Each row is a point on a tangle of strands that fork and nearly touch. The rows are in no order.
In the rows, 128 means zero.
Points whose rows are less than 117 apart are linked; no others are. Some points are linked to none.
boz: [146 117 204 137  85  96 159 123 124 114 196 157 108 118 150 109 124 187
 125 120 108 141 131 123 148 170 113  69  63]
lemag: [183 125 149 108 103 117 156 124  44  76 173  83 120 159 192 135 107 148
  93 134 124 172 123 113 137 171  82  94  95]
bivu: [118  92  96 127 108 150 123 161 148 172 114 125 148 131 141 140 130 123
 119 145 110 143 115 142 104 124 120 146 110]
bip: [131 132 149 169 120 127 131 128 135 183 123 149 126  93 138 111 134 149
 136  90  59 104 121 119 125 135 129 128 112]
tagim: [157 191 171 128 184 125 112 109 145 167 123 132  97 154 144  88 143 167
 172  94 131 138 173 124 123 137  99 162 163]
ziton: [167 192 143 182 147 158 124 180  97 199 118 112 122 151 154 102 101 137
 112 128 133 173 160  71  82 155  87 100 151]
lezi: [157 146 175 174 186 154 113 173 154 204  84 140 106 196 101 113 132 135
 186  60 138 112 193 121 131 130 139 166 147]
sanat: [ 81  96 111  57 113  68 171  71  97  90 122  99 139  93  70 147 167  66
  85 160 151  83  97 195 141 114 160  93  97]
Div: [170 188 128  99 129 172  69 106 105 118 132 111 160 144 170 100 106 114
 117 141  86 175 158  76 125 125 102 131 161]
zav: [128 125 165 180  82 126 137 141 120 100 131 150 128 130 151 130 114 148
 157 126 125 120  89  98 145 156 132 102  88]
Mired: [127  90 126 135 109 107 162 208 106 132  94 140 118 136 124 184 139 120
  82 158 172 131 110 143 121 152 160 131 128]
fef: [139  99 133  92 104  91 147 140 132  74 124 109 117  88 130 147 149 113
  72  94 127 112  80 172 183 144 136  90 108]
Ril: [ 83 111 116 151 153 144 122 133 170 173 122 153 146 115  96 129 124 123
 117 129  96  91 144 119 141 102 164 160 131]
Gupig: [102  89  94 109  61 138 124 105 155  90 128 101 149  89 104 142 108  66
 126 129 135 101  89 146 156  72 132 108  87]
pepum: [120 128 122 116 192 110 146 123 148 160 105  99 119 141 108 135 141 128
 164  89 192 123 150 166 122 126 126 196 168]
Banin: [128 109 142 130  84  92 150 169 147  99 100 134 100 104 110 155 168 136
  81 107 131 105  78 169 174 153 146  90 103]
sebiz: [115 136 119 145 139 178  97 181 203 126 137 143 111 126 116 123 137 134
 137 128 135 113 125 113 137 111 125 116 144]
tate: [150 144 105 156 118 144 110 187 114 138  59  87 127 137 127 144 110  99
  96 128 162 132  93 111  93 108 101 143 149]
Vimun: [153 181 131 172 152 163  76 173 134 155  51 101 126 153 122 123 112 114
 121  97 150 145 115  92 102 119  84 145 166]
merag: [136 124 125 115 152  64 190 135  80 120 119 129  96 126 143 144 153 163
 111 122 136 130 108 170 104 167 139 142 153]
Tubod: [160 183 177 139 143 169  92 128 158 172 155 163 117 107 180  59 144 162
 141 137 102 144 184  85  90 147 110 105 137]
toza: [113 101 149 147  68 122 126 124 117  78  95 133 147 125 134 149 114 107
 129 143 150 122  67 126 158 144 146 117  85]
pagob: [145 154 128 156 125 166  89 170 162 128 147 134 126 123 144 120 133 129
 124 131  99 130 116 112 140 128 105 102 126]
duku: [123  85  98  79  86 123 157  95  64  75 115  84 148 102 137 163 114  60
 103 138 161 119  88 159 130 116 133 125 107]
benug: [131 172 106 122 178  81 153  88  76  99 144 121 118 152 119 145 135 133
 141 141 136 112 139 153 146 116 137 159 164]
tizo: [ 93 101 147 169 166 144 123 169 170 197 123 174 122 144  84 143 123 151
 148 128 121 119 167 119 125 126 176 165 150]
Gar: [ 97 157 136 120 198 107 132 100 195 145 140 146 106 152  95 107 176 172
 182 116 153 123 186 155 151 135 148 158 164]
vodo: [166 202 157 166  98 139  79 124 103  74 116 147 134 153 153 105  99 134
 156 128 107 116 125  51 134 108 111 122 151]
niz: [117 110 103 116 155  72 169 159 135 137 106 146 105 153  67 181 171 135
 102 133 135 107 130 196 155 120 166 146 142]
nopu: [ 59  84  95 117  94  86 162 111 178 128 131 124 132  84  63 113 135 141
  88 121 131  98 114 139 162 141 153  96 107]
lato: [ 66 124  92 119 188  73 191  78 138 135 159 137 134 111  71 121 145 136
 135 131 127  92 160 159 138 134 162 139 158]
kipog: [153 159 165 121  88 167 110  94 121  75 204 135 139 127 201  78  99 139
 149 144  98 141 179  67 147 135 109  99 115]
zubar: [159 196 143 160 168 176  76 145 140 158  70 114 131 161 137  97 112 117
 136 107 122 144 166  75 117 122 101 161 180]
bera: [109  52 130 108  95 100 209 120 132  77 189 140 122 134 137 126 129 141
 116 119 113 156 113 156 173 173 138  83  69]
Rigu: [113 153 157 128 142 166  89 105 176 155 130 167 131 111 172  69 143 161
 150 151 103 136 171  98 100 152 136 138 140]
bur: [156 110 163 163 178  95 147 188 120 226  87 152  89 150  98 157 133 144
 130  79 149 149 143 165 113 157 133 149 156]
mepal: [123 132 111  84 134 121 130  80 132  43 175 112 129 112 129 131 136 125
 140 143 130 132  94 140 161 143 124  94 124]
baz: [124 134  80 146 148 196 120 170 161 148 114 141 132 177 135 127 127  95
 137 165 124 124 162 106 106  99 135 162 160]
nalus: [135 120 101  83 161  79 153 135 120  94 113  95  92 101 112 157 176 121
  78 105 167 108 107 207 129 130 133 131 157]
Zagim: [148 104 160 149 146 105 154 170 129 189 167 164 103  95 141 110 134 174
 121 116 124 160 119 143  98 184 123  80 124]
Nelo: [131 103 122  97  98 169 110  96 125  95 172 113 176 129 188 107 108 129
 149 152 116 177 122 112 127 163 101 107  89]
taru: [ 99 111 109 126  96  94 115 131 134 142  49 110 104 119  76 169 135  91
 100 126 179  75 113 172 102  52 150 174 108]
suge: [116 123 145 178  78 162 118 126 129  96 131 152 149 131 163 112 101 124
 171 136  94 112 117  71 126 136 146 124 109]
pinis: [115 125 109 144 126 157  71 133 146 169  63 105 150 104 112 139 109  94
 117  91 119 100 130 121  97  68 118 186 134]
Supag: [ 81  89  98  97 113  97 155 148 151 116 125 116 122  93  90 162 142 101
  90 143 173  92 106 173 135  89 150 128 115]
lik: [129 109  98  48 173  95 142  92  98  81 133  88 116 104 126 153 159 117
  76 127 140 126  92 188 127 146 121 122 136]
fuge: [ 98 146 132 125 148 105 144  95 155 116 151 148 118 112 131 103 144 171
 161 139 124 117 125 131 126 138 134 136 143]
suse: [111 108 143  96 105 148 127 100 156 104 196 152 146 133 167 100 128 164
 142 167 101 157 138 108 144 160 119  98  86]
nemas: [135  99 149 130  75 142 129  65 125  51 162 119 157  96 154 116 101 108
 164  67 103 153 103 116 193 130 121 104  90]
kubip: [130 111 171 131 134  68 173 135 143 177 208 193  76 133  99 100 141 213
 138 122  93 136 173 136 119 150 142  94 143]
fuzir: [138 121 107 139 139  91 174 170 123 131 131 159 100 162 101 178 154 150
 134 147 116 119 127 167 151 122 152 139 147]
mazil: [137 127  79  94 113 130 135  95  45  83 107  79 153 131 141 155 111  76
 116 159 151 152  86 122 109 127 118 135 133]
talu: [118 119 105 162  77 168 104 101 131 105  99 136 164 107 152 114 108 103
 166 129  86 108 100  91 112 103 136 136 116]
Leka: [110 120  98 101 193 100 163 135 116 141 107  91 119 138  99 157 144 115
 132 126 214 125 143 181 108 128 136 180 165]
suf: [152  79 126 131  88 157 125 154 105 129 151  93 161 101 189 117 103 105
  94  96 127 170 101 144 120 162  99  90  84]
nom: [ 88 123  85  89 135 164 115 102 149 139 135 113 171 119 104 133 123  57
 129 185 150 119 139 144 101  85 129 159 123]
bot: [132 148 112 116 131 137  58 135 148 140  57  86 132 107  92 148  97  81
 106  88 171 117 120 136 110  51 107 180 151]
gino: [159 166 132 125 117 162  74 139 121 115 134 111 152 126 165 116 108 113
 118 122 106 158 109  99 137 136  95 109 135]
zabep: [126  89 162 175 164 104 133 200 152 192  75 136  81 135  65 155 139 149
 147  68 176 106 142 171 113 128 161 153 160]
namen: [ 79  85  94 105 113 112 165 122 178 137 158 143 136 115  76 133 151 127
 102 151 106 122 120 154 169 130 145  98  97]
falon: [131 144 164  91 140  96 126  81  80 110 191 135 146 135 158 127  98 175
  95 152  91 128 153 105 145 159 116 124  95]
Vun: [150 213 133 152 155 121 126 106  90 126 125 132 123 163 144 115 116 139
 148 132 106 115 172  86 138 108 121 164 170]
lota: [169 105 146 153  79 146 140 147 108 158 179 152 138 142 194  99 121 161
 145 131  73 161 143 116 110 168  99  86  64]
nema: [123  92 100 159  93 187  96 191 150 160 104 114 160 134 147 133 108 103
 113 146 124 136 110 117  82 112 112 131 104]
monov: [170 174 170 162 115 116 129 149 108 157 161 164  97 161 152 109 134 184
 144 156 107 130 164  98 102 125 106 129 138]
kup: [123 154 129 113 173 163 111  92 175 165  85 137 134 168 113 113 154 105
 192 108 135 115 183 140 139 105 133 193 151]
nof: [104 109 101 107 129 121 127 142 143 116 112 106 130 101 120 151 125 100
 109 134 182 110 100 155 111  97 125 141 140]
Nuzas: [158  99  91 132  64 173 108 165 123  94 118  66 165 119 158 137  77  65
 108 105 138 155 100 108 120  99  88 114 120]
pumoz: [136 113 121 101 107 114 121 118 152  63 159 101 130  82 126 131 132 114
 114 107 132 125  80 147 172 132 118  90 118]
zemab: [157 165 144 192 133 180  98 194 119 165 130 140 135 132 158  95  94 116
 127 132 132 137 145  59  94 151 104  94 149]
bigo: [150 172 171 112  92 127 108  67 124  87 183 151 120 109 171  83 124 165
 153 139  76 118 164  83 150 115 121 107 133]
Leki: [ 80 114 150 165 132 143 120 169 172 145 146 186 116 150  93 131 130 179
 155 163 120 120 157  88 139 134 177 119 141]
sel: [158 135 178 196 102  96 152 169 119 167 148 188  66 137 121 115 149 190
 167 124 114 115 126 116 106 143 144  72 128]
Mev: [159 181 133 157  98 181  71 118 121  62 110 150 157 147 158  93  91  97
 156 148  98 118 150  42 134 112 139 126 154]
Bazap: [199 152 162 151 109 104 157 151  76 145 163 129  94 114 176 111 130 153
 120 105 119 146 107 134 109 172  89  66 108]
zega: [116 100 146 112 134  63 181 115 129 120 165 148 101  98 126 100 150 191
  96 110 110 134 103 151 137 191 133  81 107]
tifod: [116 154  74  82 183 161 124  97 114 148 115  68 144 134 119 132 121  78
 119 146 164 155 151 132  90  98  95 174 170]
Sonin: [107  85 148 145 110  78 153 187 153 135  97 159  96 105  99 148 169 166
  91 113 155 113  92 157 137 167 171  84 129]
dem: [ 71 129  91  87 170  83 155  78 157 121 141 108 134  92  59 121 160 113
 114 129 162  89 131 186 145 108 148 128 142]
Lovu: [114 134 116 119 173 168  99 120 170 178  70 110 142 180  89 136 129  79
 167 106 173 108 174 140 133  85 125 211 140]
Nivok: [101  76 138 148 146 119 119 201 178 185  76 129  81 128  62 164 144 141
 118  89 191 110 131 168 106  89 157 159 141]
difo: [ 94 127 145 186 117 125 122 144 181 136 110 147 104  94  95 106 147 171
 151 105 121  88  93 114 130 134 153  99 132]
menop: [112 120 125 133 168 141 130 165 206 158 137 136  94 108 104 121 164 146
 143 103 142 126 131 152 119 122 131 130 168]
Viri: [ 77  91 126 155  83 109 136 132 186 122 130 128 114  67  86 107 132 148
 118  91 120  97  93 124 158 142 138  86 106]
mer: [131 139  89  66 150  96 115  87  90 111 106  65 127  83  90 157 130  61
  96 120 179 106 111 176 114  64 127 155 152]
Fodoz: [150 177 107 129 118 132 106  87 112  74 117 138 142 145 120 135 126 102
 172 148  93 106 113 107 158  83 135 132 144]
malop: [162 118 166 163 152 101 141 202 109 207 119 161  92 115 117 148 143 153
  98 102 134 144 124 152  98 170 138 108 135]
lel: [138  88 125 126  70 142 144  59  84  57 153 111 166 130 152 145  97  76
 161 104 101 158 108 118 177 121 122 120  78]
Mamod: [113  59 108  69 132 126 162  97 120  77 191  95 154  96 139 142 115 101
  79 120 118 135 109 168 153 155 120 100  80]
didit: [169 210 174 153 175 155  98 147 142 172 110 138 103 174 147  81 132 150
 145 106 129 147 194  92 120 141  99 153 160]
Lamo: [126  67 112 118  54 156 102 113 134  94 122 102 188 121 124 155  92  59
 123 131 133 140 101 137 161  98 126 121  53]
mitot: [132 131 110 106 193  74 180 100  66 131 134 124  96 153 130 153 137 161
 121 132 138 126 143 165 109 149 133 166 160]
Fol: [119 162 141 140 183 125 129 147 145 153 116 155 119 202 101 149 131 156
 165 155 166 136 187 119 133 126 146 184 163]
feda: [113 113 136 140 164 125 116 154 152 182  54 125 121 185  64 165 133 111
 154  99 171 102 156 161 135  96 141 205 132]
nivi: [108 114 126  90 166  66 177 103 104 129 178 165 116 158 103 141 140 178
 102 166  98 137 148 160 141 157 147 132 113]
Fanat: [ 81  94  88 120 109 160 123 126 161 166 114 136 164 114 113 144 121  90
 115 156 108 101 138 144 114  75 140 158  97]
Pokot: [131 109 124 116 101  93 155 112 106 123 127 142 136 119 149 139 140 140
 115 129  86 137  93 153 145 145 125 120  84]
bagen: [105 100 124 112 138 134 121 121 158 185 142 158 150 128 144 117 143 160
 120 154  86 152 138 139 121 149 128 136  92]
sozip: [ 97  58  87  83 115 134 171 136 152 125 172 125 150 107 126 144 130 117
  95 142 117 142 114 171 131 138 135 113  84]
tus: [143 191 115  67 157 156  79  72 115  95 155 126 154 139 151 109 127 115
 143 166 101 143 165  99 147 113 122 136 155]
Bom: [120 153  95 128 135 178  74 119 140 116  79 110 165 121 131 114  99  71
 140 141 156 122 138  82  88  84 119 162 180]
nog: [146 158  89  97 116 114 118  87 105  68 129 105 152 115 104 154 126  69
 150 136 121 107  90 136 165  71 130 120 143]
nani: [114 111 106  57 135 146 120  48  90  84 174 100 182 114 109 147 121  52
 134 177 123 128 113 142 145 113 129  98 100]
bute: [179 141 200 139  89  89 146 148  94 132 172 155  92 125 163 110 140 186
 115 126 132 141 118 131 116 173 103  61  83]
gipir: [171 127 128 159  91 123 163 184  60 131 100 105 133 165 172 147 110 130
  90 142 128 171 109 103 123 172 103 104 115]
gela: [139 116 159 108 136  58 174 125  86 104 130 141  90  97 158 128 159 179
  93 116 138 135  96 167 101 199 134  96 121]
biser: [116 135 128 102 161 100 126  78 103 151  81 115 145 110 130 139 134 141
 113 132 141 139 101 156 114 150 120 168 124]
lam: [139  80 124  92 101 155 113  85  92  91 160  90 182 115 184 124  94 109
 117 121 128 187 100 134 130 168 104 106  76]
Giso: [131 163 102  73 203 139 114  83 104 131 120  81 133 158 126 133 134 118
 123 145 158 159 144 145 116 135 100 168 162]
lizi: [103 107 124 143 102 127 168 118 160 131 181 159 127 109 136  99 121 148
 128 111  59 108 152 107 169 143 144  90 105]
Doza: [123 136  89 143 134 123 145 154 136 118 120 137 117 165 108 156 154 116
 152 156 124 110 115 142 137  96 139 149 140]
susa: [159 136 134 133 110 113 123 124  64  63 133  97 143  90 163 147  91 100
 105  94 139 136  82 115 156 151 122 112 139]
ripid: [ 84 109 100  89 166  70 192  76 113 108 190 140 126 134  81 145 148 144
 112 165 118 109 139 163 149 142 156 113 122]
kava: [118  99 136 132 136  98 167 149 164 153 182 148 104  97 129 105 141 173
 112 114 112 140 110 142 120 174 125  83 121]
tini: [189 140 157 134 111 116 166 129  41 121 172  95 104 126 196 110 108 158
 108 122 119 168 125 107 100 184  73  82 108]
dani: [109 114 142 150 175 154 125 156 159 196 116 168 117 187 111 135 118 142
 170 136 141 145 184 122 116 132 152 188 158]
Vul: [159 108  89 106  60 166  99 136 114  60  99  82 164 121 131 152  95  44
 119 134 166 148  78 110 133  72 106 117 124]
luk: [ 92 106 135 152  87 151 116 124 185 101 142 124 148  71 110 105 114 119
 130  96 111  98 105 100 178 128 142  86 104]
Moz: [111 129  99 101 111 178  81 102 195 101 120 131 152 103 127 110 150  97
 154 150 120 130 107 120 127  86 123 123 134]
solel: [127 131 155 137  91 155 106  89 157  70 166 135 151  90 151  96 102 121
 154  98  90 124 126  92 192 133 134  83 104]
Novid: [131 122 142  89 120 120 155  94 131  56 209 132 114 139 158 110 134 173
 146 154 123 142 123 118 149 150 104  93 111]
ketun: [137 118 121  92 139 118 151 155 101  85 169 117 129 148 151 153 129 128
  88 165 154 157 111 137 145 166 114 106 116]
nat: [120 147  83 144 148 165 115 159 148 130  96 147 135 197  95 154 147  98
 149 170 125 113 135 121 121  74 135 159 138]
Lanog: [160  86 135 139  78 137 145 172  74 106 116  96 155 137 184 144 108 108
  95 121 144 179 100 135 135 179 111 105  79]
nutet: [128 121 179 139  83  68 176 134 125  95 199 171 102 142 126 124 122 201
 128 139 121 123 141 121 167 159 137  84  96]
Nos: [129 152 160 177 134 141 129 147 146 153 160 188 102 147 136 103 132 181
 165 155  96 110 175  85 116 129 158 127 147]
malu: [113 153 113 162 140  99 121 111 130 131  78 121 135 105  96 144 126 115
 145 100 132  72 106 140 142  92 144 165 147]
votu: [ 81 126 106 143 129 144 143 109 176 148 143 154 139 105 105 112 136 129
 136 130  63  82 156 111 170 112 165 127 124]
buvu: [129 161  92  83 139 128  77  87 116 126  96  80 150  91  84 139 100  56
 125 118 172 112 124 139 108  41 119 170 170]
dozi: [135 161 182  99 135  94 121  81 105 150 181 154 131 132 164  98 122 205
 110 150  93 131 172 105 118 142 113 138 114]
mevem: [128 122 123  95 149 127 139 108 154 180 167 158 130 131 166  95 154 174
 136 139  62 153 160 141 104 150 107 129 116]
kapa: [115  53 149 130  76 121 174 138 154 111 162 140 129 117 148 123 128 134
 114 104 104 164 106 156 175 173 118  78  55]
kile: [155  67 113  66 104 153 111  74  57  63 149  63 176  98 160 151  89  82
 103 100 146 177  92 141 133 153 118 103  92]
dami: [129 149 117 129 151 144  88  96 121 176  80 110 153  97 142 117 112 105
 134  90 105 124 134 113 111 113 112 179 161]
mubar: [135 122  84 102 111 179  98 107  85 110 134  89 210 129 145 136  78  53
 111 155 110 157 128  93 128 101 114 130 117]
velu: [113 170 148 138 149 180  64  97 177 130  83 158 131 115 142  81 138 132
 165 132 123 115 153  84 113 117 142 153 163]
dokuv: [145 138  89  54 181 120 125  78  73 106 111  67 120 140 129 151 151 114
  94 137 148 152 104 169 104 135  95 140 157]
vumop: [ 84 100 109  64 128 107 154  49 103  84 151 101 159 103  79 139 144  67
 124 172 148 113  98 167 145 125 146  97  91]
bukek: [128 128 150 168  96 139 127 137 155 169 158 165 129 105 138  98 135 157
 128 106  39 109 141  99 150 138 131  88  98]
vapaz: [135 122 132  66 139 100 133 114  77  73 121 107 130 118 151 158 144 127
  70 147 162 144  88 165 142 181 130 105 121]
lozo: [143 133 173 180 132  96 136 170 150 179 135 191  53 165  94 130 162 201
 174 124 112 132 145 133 108 129 145 111 146]
tez: [157 147 151 199 157 171  98 217 144 183 126 155 103 141 125 127 125 135
 131 120 137 119 137  98  93 137 124 110 152]
Vap: [138 117 133 168 108 124 122 198 120 133  68 127 108 130 124 160 143 123
 104 134 163 114  78 134 105 134 141 127 135]
pigak: [123 104 174 154  94  69 166 168 146 140 160 184  86 133  92 138 140 198
 112 126 102 136 125 128 164 171 159  64  96]
lim: [109 155 108 153 119 151  96  95 133 112  90 142 148 114 120 127 126  95
 169 129  95  83 120 102 133  85 149 160 150]
Tado: [131 129 125 124 173 125 129 164 129 167 133 133 110 143 133 138 129 160
 119 145 157 159 136 135 104 161 116 149 147]
givuf: [ 99  86 106 110 152  75 167 136 147 168  98 130 110 142  50 168 166 115
 119 118 164 102 147 208 137  91 164 165 138]
ruka: [130 159 157 123 187 129 136 106 188 168 139 157  90 145 125  78 167 166
 176  84 114 127 194 143 135 131 126 154 162]
vem: [124 150 173 133 128 118 154 110 159 145 188 187  96 129 143  80 140 197
 144 154  86 105 213  92 132 122 153 130 151]
Ponu: [ 68  82  97 122  87  83 136 137 169 153  92 118  95  84  67 163 137 120
  87 115 163  83 125 171 104  63 160 149 103]
mame: [107 134  88 131 124  99 161 112 119  97 125 140 133 151  80 163 159  95
 146 170 127  87  98 154 164  95 160 128 112]
Lizep: [ 90 102 116 160 130 149 103 176 196 150  90 116  93 119  77 139 139 123
 137  99 166  82 122 141 105  65 141 156 143]
nivin: [165  98 136  91  99 124 133 105  27  55 124  68 152 107 173 156  97  91
  77  99 151 171  93 121 145 168 122 109 114]
nozom: [154 165 142 157 149 133 100 118 121 195  87 130 128 101 144 112 130 131
 146  76  93 128 127 123 109 131 101 155 141]
roz: [172 139 167 139  94 129 143 149  90 168 196 157 116 160 185 103 118 186
 127 161  89 162 175 103  84 145  94 100 103]
zimi: [111 132  92  79 127 164 101  73  94 100 156  98 192 113 122 134 107  37
 135 176 138 129 128 118 117  91 129 124 131]
rimi: [131 172 165  96 160 106 100  55 102 151 144 138 134 128 160  95 125 191
 139 143 110 143 156 109 105 146  99 160 139]
solu: [157 130 146  85 138 125 128  87  51  77 196  85 136 152 170 135  87 152
  92 147 109 151 139 108 139 165  98 110  98]
mipe: [ 98 133 118 128 185 104 140 128 189 139 130 134 114 134  79 129 159 145
 160 110 179 115 151 167 140 122 149 157 163]
dukip: [ 76 148 106  99 156 113 109  85 184 107 137 105 141  83  71 122 144 108
 132 122 174  85 124 154 144  79 139 136 165]
Sipa: [118 119 105  92 133 143 108 125 119 120 117  80 149  81 139 135 109 107
  98 129 176 139  93 132 102 122 109 140 149]
Noval: [165 115 127 160 102 169 127 161 111 167 159 121 148 106 191  99 115 123
 122 108  95 155 123 119 109 163 101  86  89]
fet: [158 130 117 160  83 155 105 181  96 108  88  83 144 114 153 141  88  87
  97 114 153 139  82  91 118 120 104 109 138]
mami: [128 128 137  96 200  59 172  89 101 146 159 151  97 175 109 142 147 183
 134 130 127 140 177 173 123 157 137 166 147]
pimi: [127 132  84  96  88 147  95 140 116  84  98  74 154 124 106 159  89  39
 101 153 191 131  99 123 111  52 108 133 130]
nurez: [142 165 159 123 188 104 132  83  86 170 112 115 113 139 151 111 122 169
 146 103 134 153 158 130 100 156  99 181 151]
dotef: [113  91 130 138  73 168 107 130 136  98 115 133 188 149 137 142 101  97
 132 161 129 145  94 113 154 129 131 123  61]
minak: [117  77 125 115  60 117 145 132 102  65  93  96 149  89 146 162 115  77
  95 122 188 116  76 142 138 124 141 119  96]
Lapir: [144 160 143 152 195 155 110 134 160 162  92 134 109 188 119 110 136 117
 182  80 129  97 211 116 158 108 147 191 168]
tedi: [127 128  95 139 160 109 143 181 132 131  67 112 105 170 100 170 150 117
 121 134 208 138 122 156 109 114 137 166 169]
Mazup: [173 171 175 132  99 177  97 120 124 118 175 145 128 125 211  58 112 150
 135 148 101 151 181  67 101 145 113  93 123]
Kel: [175 160 169 200 103 125 140 181  96 156 134 159  76 162 147 121 125 173
 152 147 137 130 116  93  93 146 117  95 129]
pura: [102  57 110 101  90  97 175 185 120 124 115 128 125 107 119 181 134 105
  63 144 169 108 113 167 122 127 168 122 116]
riz: [142 146  97 119 129 127 157 107  44 114 120  87 144 156 160 146 103 121
 105 159 124 167 114 103 111 145 105 145 141]
Zoma: [140 183 162 154 105 128 103  96 152 102 140 160 104 121 146  90 148 163
 164 115  74  95 130  94 158 116 128 109 131]
fuvob: [127 118 145 147 139  74 170 141 156 173 157 184  68 158  98 123 165 196
 174 118  96 146 158 149 116 135 146 124 164]
Diba: [104  97  83 102  71 157 124  89 177 102 136 123 159 103 112 119 142  93
 149 134  97 116  99 133 150  86 134 110  91]
sig: [149 193 122 144 148  93 131 100  85  86 135 138 129 150 126 144 115 147
 149 140 112  97 136 116 156 113 139 151 154]
rogav: [129 127 109 156 137 202  91 157 168 166  89 139 131 142 146 106 139  93
 146 128  92 122 157 105  89  92 135 170 146]
gul: [141 183 159 182 122 131  80 133 108  98  79 153 121 178 116 135 124 147
 147 141 103 102 108  87 136 114 127 137 132]
dibop: [109 102 151 182 124 100 141 187 169 156 102 152  81 102  75 137 159 163
 130  99 147  97  90 149 123 144 170  91 135]
kos: [ 96  71 121  97 126 123 178  64 125  68 208 118 148 131 128 130 109 114
 114 122 106 142 133 144 182 160 131  87  63]
Gamiz: [125 115 125 180 104 216  71 190 159 124  93 140 142 161 137 115 117 121
 140 155 123 126 115  76  84 118 124 117 112]
bugu: [123 180 113  96 149 183  74  72 156 114 109 148 153 125 154  82 130  96
 152 168 108 134 166  89 117 111 151 160 167]
Nop: [117 136  84 105 130 171  95 118 116 138  88  83 172 109 141 122  99  88
 117 150 167 155 120 102  80 104  99 162 160]
Sadez: [160 179 169 171 152  82 134 144  90 148 120 138  98  99 142 121 123 162
 126 105 134 113 119 121 131 156 121 117 145]
Tabi: [153 150 105 153 116 149 163 154  64 139 119  95 138 162 177 122 102 132
 118 158 129 183 119  80  92 152  94 120 141]
zet: [108 112 118 127 137  90 130 142 129 168  45 118 117 135  70 176 148 102
 105 111 168  96 131 189 130  85 147 190 118]
sipum: [158 155 156 207 173 162 109 202 139 179  98 156  83 163 105 123 131 144
 165  90 130 112 155 114 106 119 134 137 166]
sebot: [150 145 112 183 124 182 112 168 125 198  78 130 119 158 155  99 131 125
 152 123  99 148 144  94  68 122 106 150 140]
nik: [121 136 162 162 152  97 116 134 154 169  63 155  97 156  81 141 160 178
 162 106 138 122 117 152 130 139 144 160 132]
timak: [137 169 111 136 111 192  59 130 132  94  88 123 174 121 144 101  85  75
 141 136 124 136 127  54 111  99 124 135 170]

Follow the links from the first point to the second, and from the first to the third. Name the last point that the two ways share.
toza; Fanat; nopu => suf
nani; bot; duku => Ril
Ponu; pagob; Vul => tate
kup; lik; pimi => Supag
dozi; Zoma; Vap => tagim
Bazap; Leka; niz => tagim
mazil; fuvob; Gamiz => monov
sipum; sebot; lik => zet
pagob; givuf; dokuv => Supag

A fork is a point with three links. Follow the links from the first point to the second and name the forks in between, in order.
Mired; kup => Supag > zet
votu; Banin => Ril > tizo > Nos > monov > suf > lam
fuvob; gipir => monov > suf
Doza; gino => zet > Supag > tate > tagim > mipe
Banin; kubip => lam > suf > monov
suf; nom => monov > Nos > tizo > Ril > Fanat
menop; lik => mipe > tagim > tate > Supag > Nop
Nuzas; taru => tate > Supag
suge; Nivok => lim > Fodoz > sig > mitot
gul; menop => Nop > Supag > tate > tagim > mipe
